Each row is a point on a tangle of strands that fork, close into loops and nearly touch. The rows are in no order.
Two points are linked if the straight distance between their rows is under 47.9. Some points are linked to none.
(490): [ -4 -26  12   7   7 -18  15  18  28  18  14  13  29  20   8 -37 -11  15
 -13   8  -8 -13  -8  -4 -11 -12 -28]
(516): [-10  -4  -9   3   4   0  -6   1   3  19  17  -6  10  12  -4 -20  -7  15
  -1 -13  -9  10   5 -10 -30   3 -10]
(435): [ -6  -5 -10  -1   0 -28   9  -3  13  -5  -5  15   2  27  23 -34   0   5
 -13 -15   7 -18 -21  -4 -23 -20 -25]
(1287): [  1  -3  -2  -8  -7  -9 -22 -26  16   2 -26  -1  11  -1   8 -10 -20  16
  -3  -7  14  -7   0  12  -6 -14   9]
(605): [  6 -30   5   3   5   4  13  11  10  17  44  -9  58  -8 -36 -22  10   5
   0  14 -23 -10  22   5 -16   0  14]
(1497): [-17  -2   4 -10   2  19  -3  -4  -7   8   6  -2  17   2 -10 -19   4  22
 -13  16  -4   5   2   3  -9 -11  12]
(1737): [ 12  23 -18  15  -9   1 -17 -11 -10   2 -16 -10  14   1   9  24 -16 -15
   0 -10  14 -16 -12 -18  21  -4   0]
(120): [ 10  20 -19   2   0  -3 -17 -18  20  -5 -31  -3   4   6  15  16 -30 -15
   3 -12  15  10  10  -1   1   1   0]
(1055): [ 24  -9 -10  -9  -8  13  -5  18  -8  -1   7   1 -11 -17 -18  37  20 -29
   3   3   2 -13   5  18  13  14   8]
(1043): [  3 -16   1   1  13 -10  13  15  -4  22  34  13  -3  11  -2 -24  18  17
  -4  -3 -15   3  -1  -5 -15  10 -11]
(994): [-11  -8   7   4  13 -10  18  18   1   4  47  -1   3  23  15 -21  13   3
  -9  -9  -9  -5 -24  -3 -15 -15 -24]
(1815): [ -8 -10   6  -3   3 -18  22   2   4  -2  20  16 -21  29  21 -17  15   0
 -10 -14   6   8 -28  -5 -12 -22 -19]
(43): [ -1  -4  20  -9   1   8   9  12 -19   1 -11   3  -8 -25  -8   8  17   1
  -2  16  -4 -11   3   7  17  15   4]
(286): [ -3   3  -6  -6   6 -19 -10 -14   2   3 -16  26 -22   7  23 -13   1  17
   6 -20   7  -3 -15   8  -4   4  -3]
(254): [  4   4  -1   6  -3  14  -6   5 -20 -10  18  -9 -13 -16 -14  41   8 -28
   2   1   8   2  -3  -6  27  -4  10]
(922): [ 11 -27   4  -5  -7  16   0  23   8  13  12  -6  32  -8 -33  -8  -3 -14
  -6   4   3 -28   5 -14 -13   0  -2]
(71): [ 12 -32   9  -5   3  -4  13  28   3  15  34  -2  17   0  -5 -17  28   4
 -11   7 -17 -18   1  15  -9   4 -12]
(46): [  4   3  -4  18  -6 -22  -1   4 -17   1  -4  30 -26  21  12  12   9  -7
  -7 -19   9  -8 -26 -16  18  -7 -11]
(79): [ -1 -11   5 -15  -9  -4   1 -13   5   8  -3   3  -8  19   9 -20   5  11
 -10  -6  10   1 -19  -4 -10 -16  -2]
(1409): [-18  -2  -3  -4 -13 -22   3 -24  -5  -6  -8   8 -29  10  22  -7  14  15
  -8 -10   2  17 -13   3 -12 -13   3]
(1073): [ 11   4 -16  14  -6 -10 -11  13  -3   3  -3  -3 -17   7   0   6 -11   4
  13 -26   0  -2   6 -13  -7  18 -16]
(181): [-12   9   0 -19   3   5  -6 -22  15  -6 -36   3  12 -12   0  -9 -20  18
   5  24   7  19  25  10   0  -6  21]
(1427): [  6  13 -28  33 -15   2 -16  -2 -10  -9   1 -14  -3   9   3  14  -6 -14
   1 -32   1 -11  -3 -25   1 -11 -11]
(237): [ 24  18 -23  15   8   8  -2  16  -4  -8  -1  -3  -7 -11  -2  43  -8 -41
   8  -5  -1  -3  16   2  18  23  -5]
(594): [-11   9   2   1  14  13  -5   4  18   3  -8 -13  24 -16 -14  -3 -31   7
  14  19  -6  23  32   8 -10  17  12]
(341): [ -3  46  -1  10  14  21  15  -7  -4 -23   0  -8  -9 -21   2  37 -17 -41
   2  17   5  14   9  15  22  -4  10]
(1390): [  9 -11  13  -5   3  -1  -7   9   6  26  12  -6  10  -3  -5 -15  -4  21
   5   5  -1  -7  -2   1  -1   4  -6]
(1664): [ -9 -11   4  -2 -15 -35   0 -23  -4 -16   0  20 -34  13  31  -2  24   5
  -2 -30   4  16 -28   6 -10 -24   6]
(1651): [ -6  -1  -5   2   1  -1 -17 -17  15   6 -23  -2  11 -13  -8  -4 -27  14
   3   6   3  -2  11   5   2   0  -7]
(1779): [-17   5  -4   5  -1 -17  -2 -25 -11 -16   9  -4 -29   8   7   0  14   6
  -5 -15   1  11 -11  -7  -1 -22   3]
(1239): [ 23   1 -14 -11 -13 -27 -11 -41   7 -19 -37  13 -24  11  38  11   4 -14
  11 -13  16   3 -11  16   3  -1  15]
(421): [  7 -24  18  -6  -5 -10  10  33   6  11   2  -2  24  -1  -9 -14   3  -3
 -14  13  -3 -28  -9  -1   3   2 -19]
(1573): [ -1 -17  23  -6  -5  -2   7  -4   4  22  14  -5  12   0   6 -28   0  34
   0  14  -7   4  -3  11   2   3   3]
(1298): [-18   9  23 -13  -3   9   1 -14 -14  -8  -3  -8 -17 -14  13  -4   8  20
   3  13   3  10 -16  10  12 -16  20]
(503): [-20  -5  17   2  -1  -1   6  -6 -11  -1   3  18 -39  -1   9   5  21  11
   6   0  -8  25 -12   4  13   4   2]
(1490): [  6 -14  -3  -4   4  15 -13  12  11  15  -8  -1  28 -17 -27   2 -23  -1
   4   6  17 -18  16 -17   2   4  -4]
(1891): [ -2  -2   2   5  -6 -34  -6   7  -7  -8  -6  18 -14  23  35 -14   5   6
  -6 -27   7  -9 -33   0  -5 -17 -14]
(687): [  6  29   1   3   3  27  -7  -8  -9  -6   2 -17  -3 -28   1  33 -19 -27
   6  -1  16  -4   8  -2  18   8   6]
(873): [-15 -10  11  -4   0  22   3   1   7  18  14 -12  34  -1  -9 -26  -4  15
 -17   5   0  -4   3  -7 -16 -19   1]
(676): [  4  -3  14   7  -4  -5   3  -8  -9   0 -13  26 -36  -1  14  22  15  -7
   8  -3   0   7 -24  -8  37   5   4]
(11): [-15  32  17 -16   6  30  17  -2 -14 -13 -20   6  -8 -18  -3   6  -7   2
   8  39   6  12   9  16  16   2  20]
(325): [-15  -4  16 -11  -3  -5  18 -19  -1  -1  -8  10 -17   6   9 -27  10  29
   9  16 -13  18 -11   4   1   2   8]
(279): [ 11   5 -18  14  -6  10 -17   7   8   6 -14 -11  11   8 -11  14 -24 -16
   9 -22   1   0  12 -23  -6  12  -5]
(28): [ -7  -1   2 -13   7  14   7  -4  -6   6  -9   6  -1   0 -23  -8   0  18
   3  29 -12  13  17   4   3  12  10]
(458): [ -3 -27   6  -2   1  12  -4  12  15  16   4 -10  42 -13 -28 -16 -17   6
  -2   7   8 -11  15 -21 -15  -6   6]
(407): [-12   9   1  -8  17   2  -7  -7   5  11  -2  -8  16  -8  -4 -15 -17  25
   7  18 -12  21  19   3 -13   9  19]
(1548): [ 16  -9  -5  19 -17  10 -10  25  -1  -5   5 -20  16  -6 -30  16   3 -25
   5 -21  -5 -37  -3 -13  -3   3  -6]
(1593): [ 10   3 -15   3 -16 -20 -19 -15   1 -10 -12  -4  -8  17  31   5  -1  -1
   2 -23  17  -9 -24   9   4 -22   4]
(859): [  7 -21   1  -6  14  -2  19  38   1   1  39  -3  15   9 -11  -6  21 -25
  -7   3  -7 -32 -19  10 -14  -6 -24]
(1706): [ -4 -11   0   2  12 -13  17   8  10  18  46   8  17  25  11 -35   9  17
  -9  -4 -18   2  -8  -2 -18  -5 -17]
(480): [  5  -5  -1  -3   1   8 -15  -4   9   7  -9  -9  13  -4  -6 -16 -14   5
  -3  -6  21 -17  -3 -16  -4  -8  -1]
(756): [ 17 -23   0  -1   0  -1 -10  28   0  26  18  -3  21   1 -15  -6 -11  10
  11   3  -6 -18   1   7  -7  13 -12]
(1571): [ -1  16   0  -6  -8  -4   6 -20   3  -6 -29  15 -35   3  23  15  -4   3
   4  -6  -1  34   4   6  10  11   0]
(1550): [  3 -13   1   6  -6 -19  12  13  -3  12   4  32 -21  21  10 -12  13  12
   1 -19  -4   0 -18  -8  -7  10 -19]
(1223): [-12  -3   9  -6  12  -4   6   8  15  10  14  -6  33  12  11 -29 -11  -1
 -12  -6   8 -28 -20  -2 -17 -21 -17]
(964): [  8   7   7  -7   7   3  -4  17 -17   7  -1  -6  -9  -7 -10  16  12 -12
   2  -4   7  -9 -12 -12  11   9   4]
(509): [  3  -5  -6 -14  -8 -26 -16 -38   8 -13 -30   5 -18   8  29   0  10   7
   2 -17  10  -2  -7  11  -8  -6  10]
(768): [  7  39 -16  12   5 -17   2 -26   5 -16 -19   8 -13   0  37  32  -9 -26
   3  -4   6  19   2  11  23   4   0]
(1219): [  0 -27   7  -5   1 -15  10   9   9  20   7   9  15   6 -24 -19   2  22
   0  20 -13   4  11  -5  -4  15  -2]
(467): [ -1   8 -13   1  -6  -4 -13 -11   0  -4  -8  -2 -19  10  18  10  -4   2
  -4 -20  10  14  -3  -7  -5  -3  -1]
(1745): [  0  -1  -1  -8   5  24   4  10  -7   1  17  -9  29 -24 -41  -8  -3  12
  20  35 -17   2  31  15 -12  13  27]
(102): [  5 -25   4  12   0  -3  -3  37  12   5  16  -8  40   4 -12 -17 -13  -5
  -6  -9  -1 -31  -1 -14 -15  -6 -22]
(871): [ -5 -18  17  -5   5 -17  27   4  22  10  12  13  12  17  17 -40  10  13
 -13   7  -8  -5 -14  -2  -8  -9 -24]
(1686): [-11 -11  22  -4   4   0  19   3   3   7  21  -3  12   7  10 -31  13  11
 -14  14  -3  -7 -16  -2  -1 -18 -12]
(1091): [ -6  10  11  -5   2  18   2  11 -24 -12  20 -15 -15 -22 -21  25  10  -9
   9  12   6   0  -7   4  15  -2  17]
(240): [ -5 -15  22 -11   5   5  29  12  13  16  28   3  30   0  -5 -27   4   6
 -16  22  -5 -20 -11   3  -1 -10 -17]
(333): [-10   4 -10   2  -1  -2 -14   4  -2   8  -6 -10   2   8   9  -5  -3   8
 -10 -22  -1  11   7 -14 -19   0  -4]
(933): [  5 -18  -1   7   4   5  12  17   6   7  53 -15  38  -4 -23 -24  19  -2
  -6   3 -29 -13   9   2 -23   0  -4]
(868): [ 11   5 -27  13 -17 -20 -20   0  -1  -7 -21  11  -2  31  17 -10 -24  11
   2 -31  10 -12  -8  -6 -12  -3 -10]
(1218): [  5 -13  -2  -8  15 -10   6  16 -19  10  19  10 -20   0 -19   5  27   3
   1   2 -14  -3  -6   3  -2  16  -1]
(485): [ 10   0  -3   2  -8  21 -13   6   0   8  -7 -10  12  -7 -18   3 -21 -11
   3  -3  18 -26  -1 -18   2   3  -2]
(1916): [  9   4 -25  26 -19 -11 -16  18  -5  -5  -6   5  -3  23   3  -8 -16   2
   7 -34   8  -8   1 -19 -15   4 -17]
(649): [ 13  -8 -12   2   0  12  -5  18  -3  -7   5 -19   8 -22 -37  21  14 -27
  12  -4 -13 -15  14   1 -17  19   9]
(1470): [  5  -6   2   7 -14 -36  -7  -7  -4 -20  -4  18 -26  23  38   2  13  -5
  -3 -33  11   3 -36   0   5 -28   0]
(513): [ 10 -10 -14  12  -4 -14  -2  24 -11  -2  12  -3 -14  14  -9  -1   6  -5
   5 -21  -6 -14  -4 -16 -10  10 -19]
(1725): [  8  11 -15  10   5  12 -21  -3  24   3 -25  -4  14  -3   1  13 -39 -12
  10 -14  10   7  27  -9  -5   8  -8]
(1886): [ 11 -33  -2  11   3 -24   7  39   9  14  16  11  23  22 -16 -25   0   3
  -6  -1 -11 -22   6  -3 -13   6 -25]
(1523): [  4 -24   8 -13  -5   4   5  27  -8   3  28 -12  16 -20 -17  -5  26  -5
 -11  10 -11 -27  -1  17  -9   0  -1]
(1249): [ -1  23   7   8   4   4   7 -12  -7 -16  -7  13 -33  -7  19  40   8 -23
   1  14   6  31   1  -4  37   3  11]
(90): [  2 -12 -18  22  -2   3 -22  17  11  10 -12   5  25   7 -12   0 -24   2
   2 -22  -3  -8  18 -19 -15   4  -8]
(1543): [ -6  43  -3   5  10  14  10 -20   1 -21 -12  -5 -16 -10  21  31 -15 -25
  -7  12   7  27   8  17  19   0   5]
(1020): [ 15 -29 -15   4  -6   1  -7  32  -3   6  11   1  12  -3 -23   0  13  -8
  -2 -10 -15 -29  14   4 -17  14 -11]
(2): [  1  22   6  -3  11   5  15  -8   2 -15 -16  10 -38   0  12  22   1 -15
   4   5   1  34   8   7  21  16  -4]
(636): [  0  -7  11 -20  -6 -25  -5 -32   4 -19 -25   7 -25   5  28  -4  20   4
  10 -13   4  14 -21  19  -7 -14  22]
(1082): [ -6 -11   4  -7   6  -3  -3  -5  17  15  15  -9  30   5   6 -36  -9  17
 -10  -3   6 -10  -8  -4 -20 -20  -2]
(551): [-12  -3  -6   7 -12   9  -4   3   1   4 -11 -14  13   1 -24   2  -4   3
  -4   2 -10   2  15 -13  -4   1  -4]
(527): [ -6  -3  10  -1   5  31  -1   2   7  10  12 -11  33 -20 -32  -8 -18  18
  11  25  -5   6  36  -3  -7   2  19]
(1250): [ -5  -5  20  -7   2   4  23  -3  -6  17  29   5  17   2  -1 -30  14  31
  -4  27 -25   6  -2   8   5  -5  10]
(265): [ 15  13 -11   1  -4 -21  -6 -29   2 -13 -23  16 -29  13  29  11   3  -7
   9 -13  12   6 -14  -7  13   3   6]
(463): [  1  -9  16 -13  -4   9  11  24 -19  -1  19 -11  -3 -23 -14  -2  30   1
  -9  16  -7 -17   1   6   5   8   7]
(1836): [ -5  10  11 -12  -4   4  -7 -25  -6  -5 -14   3 -10  -5  14   2   8   1
 -14  -3  24  -8 -20   1   6 -15  15]
(423): [  0  37   5   1   9  22  19  -7   3 -12 -12 -13   1 -27  -2  26 -28 -28
   1  23   9   4  19  13  15  14  -4]
(1678): [ -8  25  -9  -7  -3  -2  -1 -29  11 -19 -30  -1 -16   4  19  10  -5   4
   1   8   3  31  18  16   0   2   7]
(1671): [  3  -7 -14  10  -4 -26 -16  -1   9   8 -15  11   8  17  11 -22 -22  22
  -1 -19   5 -11  -9  -3 -16  -5 -14]
(1509): [ -1  23  16  -3  -5   8   4 -17  -5 -19 -23   5 -27 -11  24  24   7 -10
   2  11  14  21 -11   6  29  -6  17]
(718): [ 28  23 -23  26   1  -2  -3   6 -10  -6   6  -4 -10  -6  13  42  -3 -34
  10  -5   4   1   5 -21  31  15   0]
(65): [-16  -4   6  -7   4   4   3  -1  -5  12   0   5  -6   2  -8  -6  14  19
  -9   8  -5   6   0   2   3   2   3]
(1161): [ 28  19 -28  29  -7   3 -19  11 -17  -9   0   4  -7   9  20  26  -7 -18
   5 -21   7  -8  -4 -22  27   3  -2]
(84): [-21  -1  23  -9   4  -6   6  -4  -9  -3  21  -3 -11  -1  10  -4  12   8
  -9   2   9  -1 -34   5   7 -32   1]
(1854): [ -6 -12  12  -3  17 -10  12  10 -11   5  28  12 -24   3  -4 -14  27  12
   4  -2 -10   8 -15  -2  -3   9   1]
(1750): [ -9  11  10  -7   1  14  10   9 -18  -8  -6   0 -25  -3  -8   8  16   2
   4  20  -5  27   2  -2  13  12  11]
(904): [ -3 -13  -3  -2  -5 -22   3  -8  17  18  -2   8   0  17   5 -30  -5  31
   3  -1  -5  17   8  -6 -16   9  -4]
(288): [ -2  -5   0 -19  -2 -15 -18 -35  13 -11 -27   6  -2  -1  24  -8  -4  14
   6  -2   9   2   1  25  -9  -8  19]
(596): [ -1 -26   2   3  10  -9  15  36  15   9  22   2  38  15  -1 -27  -4  -4
  -9   5  -4 -24  -5  -4 -17 -13 -29]
(29): [-11 -12   6  -6  -1 -28  25 -17  10  -9  14  23 -14  31  36 -27  20   8
   0 -14   1   6 -33  15 -21 -28 -15]
(815): [-15   1   5  -5   3 -13  -7 -13  -4  -9  11   2 -18  13  14  -1   9   2
 -14 -19  11   2 -32   1  -2 -34  -3]
(1394): [  2   0  20  -2 -10   6   6   3 -17  -1 -16   9 -21 -10   7  17  16  -5
  -3  10   4  -2 -13  -2  32   5   5]
(947): [ -9   1   2  -6  -1 -14   4 -14  12   9 -26  23 -15   2  14  -6 -10  21
   9   5 -12  25   8   5  -4  17  -3]
(1586): [-12  27   4 -11   1  22   5 -18  -2 -12 -24  -4 -10 -10  -2   4 -13  12
   8  26   5  26   7  22   9  -4  20]
(802): [ -5 -14   2  -1   6   8   9  13  -9   2  16 -15   0  -1 -28 -10  11   0
  -7   3  -3 -17  -8  -3  -6   2 -10]
(1629): [ 13  18   2   5 -12  28 -13   2   1   0  -9 -14  10 -22  -8  23 -23 -15
   7  -6  15 -11  10 -13  10  12   2]
(104): [  6  -8  -5 -12  13   4   3  15  -9  10   6  -2  -7 -15 -24   1  15   1
   4  12 -10  -6  14   4  -4  24   1]
(383): [ 16   7 -15  25  -9  14 -17  13  -9  -3   0 -14   8   0 -12  21  -7 -23
   9 -28  -5 -19  -2 -21   0   8  -3]
(1291): [-12  -9  17   6  -2 -22   4  -5  -9 -13   6  33 -47   6  15  12  21   1
   5 -22   2  15 -26 -10  14 -21  -2]
(315): [-10  -3  -1   5  -4  21  -8   6   1   3 -11 -16  27 -13 -36  17 -11  -8
   3   6 -12   3  22  -8 -10  10  12]
(1343): [ -8 -10   6 -19   0 -10  -8 -27  21  11  -7   6  15   2  12 -29  -3  34
   0  12  -3  14   5  12  -9  -5  17]
(597): [ 10  11 -13  10  13  10   0   4  -5  -1  -6  -3  -8  -8 -16  22  -6 -19
  11   1   2  -7  14  -2   7  22  -6]
(955): [ 15  15 -19  15  -5 -14  -6 -13 -10   0 -16  20 -18  24  22  16   2 -14
   1 -17  14  -1 -15 -17  22  -6   3]
(1719): [-10  20   1  -2   7  31   7  -1  -8 -13  -3 -23   3 -13 -30  -1 -11  -1
  15  23 -14  14  23   6  -2   9  12]
(1228): [ -6  25  11   4   3  10   6   0 -18 -23   2  -8 -25 -16   3  36   7 -12
   3  15   7  21   9  -1  29   0  13]
(1307): [-15  36  -5  -1   9  12   2 -20  -7 -26 -11  -5 -20  -3  17  15  -7  -7
   3   5   2  36  14  20   3  -5  10]
(1022): [ -4  29  10  -6  -6  29   6  -3   5  -6 -13 -18  19 -31 -16  22 -31 -22
   8  19  13   0  23   0   7  11  15]
(580): [ -9  30  -9   8  13  13  -1 -23  20 -12 -26  -7  15 -16  -2  10 -37 -18
   2   9   4  13  28  11  -4   2   3]
(533): [-14   8   4  -9  16   5  -2 -14  24   1 -25   0  15 -18   0  -6 -38  11
   9  27   4  25  36  10   0   9   6]
(338): [  1 -31  19  -8   0  -4  13  20  16  18  14   0  37  -2 -15 -28  -9  13
 -11  18   3 -16   2  -4  -1  -6 -12]
(53): [  0  -5 -11  12  -6  -3  -2  17  -5   0   2   2  15  24  -1  -6  -1 -13
 -21 -16  10 -30 -20 -16   1 -15 -25]
(1699): [  9  16  -8 -13  -5 -10 -11 -39  13 -16 -42   5  -3  -7  31  13  -8 -15
  -2   2  16  -1   7  12   8  -2  19]
(1888): [ 13  -3   9 -10   3   1  -3   8   4  16  -6  -2  -7   3  -1   0  -9   7
  14   9   2  -2  -7   1   2  19  -5]
(704): [ 20  14 -17  12 -21  -6 -19 -16   0  -9 -13 -12   0  12  16  11 -11 -12
  -2 -19  23 -15 -16 -15  12 -19   6]
(1165): [ 12 -26 -11   0  -2   9  -3  25  -8  -6  32 -10  -2 -16 -21   4  28 -15
  -4 -10 -12 -29   2   6  -8   6  -3]
(1153): [  1 -15  12  -2   5  -2   9  26 -13  -8  22  -2 -14   7  -8   7  25 -16
 -15  -5   9 -11 -17 -11  10  -9  -9]
(781): [  3 -11   8  -9  11  13  -6  14   9  17  -1  -7  19 -18 -18  10 -19  11
  11  19  -8  12  29  11  -1  20   1]
(75): [ 14 -28  -3 -12   1   9  -1  19   2   9  21  -4  25 -20 -31  -1  22   3
   6  19 -21  -4  23  23 -13  17  10]
(1611): [  4 -20  -1   1  -4  11 -12  21   5   9   1  -9  38 -24 -43  16  -9  -5
  12   5 -13  -8  26   3 -17  16  13]
(1345): [-10  10  19 -17   4  16   1   7 -18   9  15 -17   4 -20 -19   8   1   1
   3  16   7  -5  -8   2   2   2  12]
(919): [  3 -15  14  -9   3   7  14  15 -10   9  32  -6  14  -5 -12 -24  24  20
   0  25 -22   3  14  11   0  11  13]
(1392): [ -4   5  -1   1  -1  -5  -2  -7  -7  -2  -3   6 -35   4  14  15   1   9
   8  -6   1  18  -5   1  10   6  -7]
(1643): [-15  10  14 -14   0  -1  -3 -33  -5 -20 -15   0 -24  -5  20  -5   7  18
  11  11   0  17  -8  21   3 -13  22]
(37): [ -1 -16 -13  15  -2   3  -2  22   6  13  20 -11  17  10 -15 -15  -2   3
   1 -17 -13 -11   6 -16 -25   9 -14]
(1919): [-17 -18  14 -13  -9 -20  24 -28  10  -9  -2  28 -20  15  27 -31  30  15
   0 -10  -9  12 -27   8 -16 -16  -1]
(1340): [-18   5  24  -9   5   6   3   6 -21   8  22 -12   4  -5  -5   1  13   4
 -13   9   0  -1 -22   3   4 -14   8]
(324): [ 13 -30   1 -11   0  -6  11  17  -2  13  30   3   7  -7 -15  -6  30  10
   1  16 -24  -6  11  22  -6  22   0]
(464): [  2  34 -16  21   9  12  -1 -21  16 -14 -21  -5   0  -7   4  15 -30 -32
  -4  -4  -4  14  26   2   9  10 -10]
(145): [  2 -20 -11  12  -5   2 -14  24   4  14  -4  12  15  19  -3 -12 -13   5
 -13 -19   9 -14   4 -13 -12  -1 -21]
(803): [ 12   2  -1  10 -14 -10 -14  10  -6  -5  -5   2  -8  21  29  -1  -2   3
  -8 -27  17 -13 -28  -5   7 -17  -7]
(577): [ -2  20   5  -3  -3  31  11  11 -13 -13  -2 -22   6 -24 -25  17   2 -18
   9  23  -2   5  24   9   1  12  16]
(1391): [-14  15   5  -9   5   9   1 -10 -15 -13 -16   2 -24   6   6   1  12  15
  -2  12  -1  35   8  -2   3   1  19]
(1151): [ -9  19  -8  -6   2   1  -9 -27  19 -12 -42  -6  12 -17  10   4 -27  -2
  -2  12   4  12  22  14  -1  -3  16]
(348): [  6 -12   5   3   1   1   0  15 -20 -11  22  -2 -25  -8 -21  29  23 -27
  -5  -1   6 -11 -12  -6  21  -7   5]
(863): [  8  12  -1 -15  -5  -9  -2 -42  14 -17 -39  17 -24  -2  37  11   3 -10
   8  -5   4  14  -1  27   6   2  15]
(1913): [ -4 -15   6  -3  -9 -16  21  -4   7  13  12  22 -17  28  17 -29  15  21
   1 -14  -4  12 -18  -4 -16   0 -17]
(528): [-16   1  28 -17  -3  -4   4 -15  -2   0   6   0  -1  -4  16 -19   9  21
  -3   8   2   0 -30  11   3 -12   9]
(555): [  1  14   5  -9   9  10   7  -7   8   3 -19  -4  -7 -10 -12  15 -21  -5
  12  22   3   7  11   8  14  17  -3]
(223): [ -1 -19   2  -5   4   5  -6  22   4  21   9  -2  34 -18 -27  -1  -1  13
   2  17  -8  -2  22   9 -10  15   8]
(616): [ 10  -3 -19  16  -8  -1 -13  11  -8  11  -8   2  -1  12 -14  16 -13  -8
   0  -7   2 -17  -8  -9  15   4 -18]
(305): [  6 -22   0   9 -13  13  -6  20   3  -3   8 -20  24 -17 -40  11   7 -20
  13 -13 -16 -32   8  -4 -23  12   0]
(1736): [  2  -2   7 -17   3  24  14  15 -11  -3   2  -3   8 -11 -25  -7   7  14
  15  37 -15  11  28  11  -2  16  20]
(500): [ 11  12  -9  18   5  -2 -10 -12 -16 -12   7   3 -26  -5  15  26   6 -15
  -4 -10  15  -2  -8 -22  36 -13   5]
(51): [ -6  11  -7   4  -3  -9 -11 -28  -9 -24   0  -6 -31   3  18  21  12  -6
  -4 -10   9  22 -10  -9  14 -22  13]
(477): [ -2  -9   2   3  -4  -4   0  13  -9  15  -4  12 -13  16  -2  -3  11   5
 -11  -5  -4   0 -10  -6   2   6 -13]
(1904): [ 20  34 -27  16  -4  -8 -11 -24  11  -9 -25   0   1   8  33  26 -25 -28
   7  -7   3  11  13   0  13   3  -3]
(23): [  7  -5  -9  14  -2  -5   1  17 -16  -1   7  15  -7  26   6   7   8 -16
 -19 -19  11 -18 -27 -16  16 -10 -15]
(101): [ -2  23  -4   1  -5  10 -10 -20  -5  -8 -25  -8   1  -8  14  17  -9  -3
 -10   6  12   5   7   1  15  -2  12]
(1908): [  9  35   0   1  -1  20   4 -18  10  -7 -14  -9   4 -22  16  25 -30 -29
  -1   9  19   1  14   1  17   7   2]
(909): [  7   4  -7  -5  -4  26   4  12  -5 -13  -4 -16  11 -28 -37  32  17 -32
   7  11  -8  -4  26  12  -7  17  17]
(1827): [ -8   1  -4   8 -14   4  -2  -6 -11  -3  -6 -16  -5   4 -10  -1   7  -3
 -19  -7   0  -3  -2 -16   6  -7  -8]
(176): [ -5  -9  -1  -7  -3  -8   6 -14  12  14 -12  17  -5   8  -5 -18  -6  36
   6  15 -13  29  22   3  -4  17   4]
(1599): [ -1  -1  -9  13   0 -17   5  26  -7  -3  19   0  -7  27   0 -21   3  -2
  -4 -27   0 -12 -20 -16 -18  -8 -26]
(406): [ -5  -6   7   7  18   2  18   5   6  14  51 -10  31  10  -6 -30  12   5
 -13   0 -22  -8   0  -3 -17 -12  -8]
(586): [  2 -12  10  -2   7  15   7   2  -1  18  36 -16  40  -6 -27 -24   1  17
   1  18 -17  -5   8   4 -14  -1  11]
(743): [  7  28 -10   5  13  -6  -5 -19   3  -4 -24  15 -15  -5  23  21 -10 -16
  -1  -2   9   2  -3   3  24  12  -4]
(1139): [ -1 -21  -9  16   1  10 -14  20  11  13   2  -5  26  -4 -30  -2 -12  -3
   7 -13 -17 -10  24 -24 -21   9  -6]
(1201): [ -5  -5  -6   7   0 -22 -11  -6   6  10 -17   5   1   5   1  -6 -16  22
   5  -4   0  -7   2   1   0   8 -12]
(694): [-14  11  -3 -14   8  -3  -7 -23   6   3 -10  -2   2  -1  11 -11  -5  26
  -1   7  -4  19   6  11 -15   0  13]
(1311): [ -8 -10   2  -1   4 -11   8   8   3   4   5   6   9  21  14 -25   4  -4
 -20  -9   6 -21 -23  -8  -8 -18 -27]
(1587): [ -3 -12   1 -10  -3 -28   1 -27  16  14  -5  17   5  13  17 -33   1  33
   2  -5  -7   5  -7   8 -23  -3   5]
(917): [  5   3  -8  -3  17  14   2   9  -4  -6  -3 -11  -7 -28 -24  14   3 -10
  12   9  -6  -7  28   8   3  28   2]
(1075): [-18  24   4  -7   1  24  -4 -12 -13  -8  -6 -17  -2 -11 -13  -1 -10  14
   5  16  -2  15  10  10  -3  -3  15]
(1048): [  3 -16  -7   5   6   0  12  36  -7  -7  27  -3   1  17  -7   2  21 -23
 -15 -13  -1 -22 -14  -8  -8  -9 -25]
(988): [  7  27 -26  25  -7   1 -20 -22   0 -13 -13 -13  -4   6  12  18 -11 -20
   6 -27   3   5   5 -20   0  -4   3]
(1785): [  0   3 -12  -4 -18 -19  -3 -38  -3 -28 -13   9 -35  11  30  21  17  -4
  -1 -18  12  21  -6   6   9 -19  20]
(1189): [-10  20  12  -6  12  15  15   8 -19 -27  -5   1 -32 -12  -3  19  10  -9
  12  28  -6  27  14   9  23   3  17]

A piece is two or more points that can be reached from each other along the links. Count, over all rows, the pieces, the separate loops (a circle has one, a figure eight two, a Y none), the forks (points with three links) and the tips (points with one).
pieces: 6
loops: 0
forks: 21
tips: 33

Name the points in between on the shortest way along the links from the first point to the second, in order.
(1593); (859): (803), (1891), (1470), (1664), (1409), (1779), (815), (84), (1340), (1345), (1091), (254), (348), (1153), (1048)
(288); (65): (509), (1239), (265), (955), (46), (23), (53), (1311), (1223), (1082), (873), (1497)
(305); (922): (1548), (383), (279), (90), (1139), (37), (516), (333), (467), (1392), (1571), (1678), (1307), (1543), (341), (423), (1908), (687), (1629), (485), (1490), (458)
(43); (1888): (463), (1523), (71), (324), (919), (1250), (1573), (1390)
(994); (1161): (1706), (1043), (1854), (1218), (104), (917), (597), (237), (718)
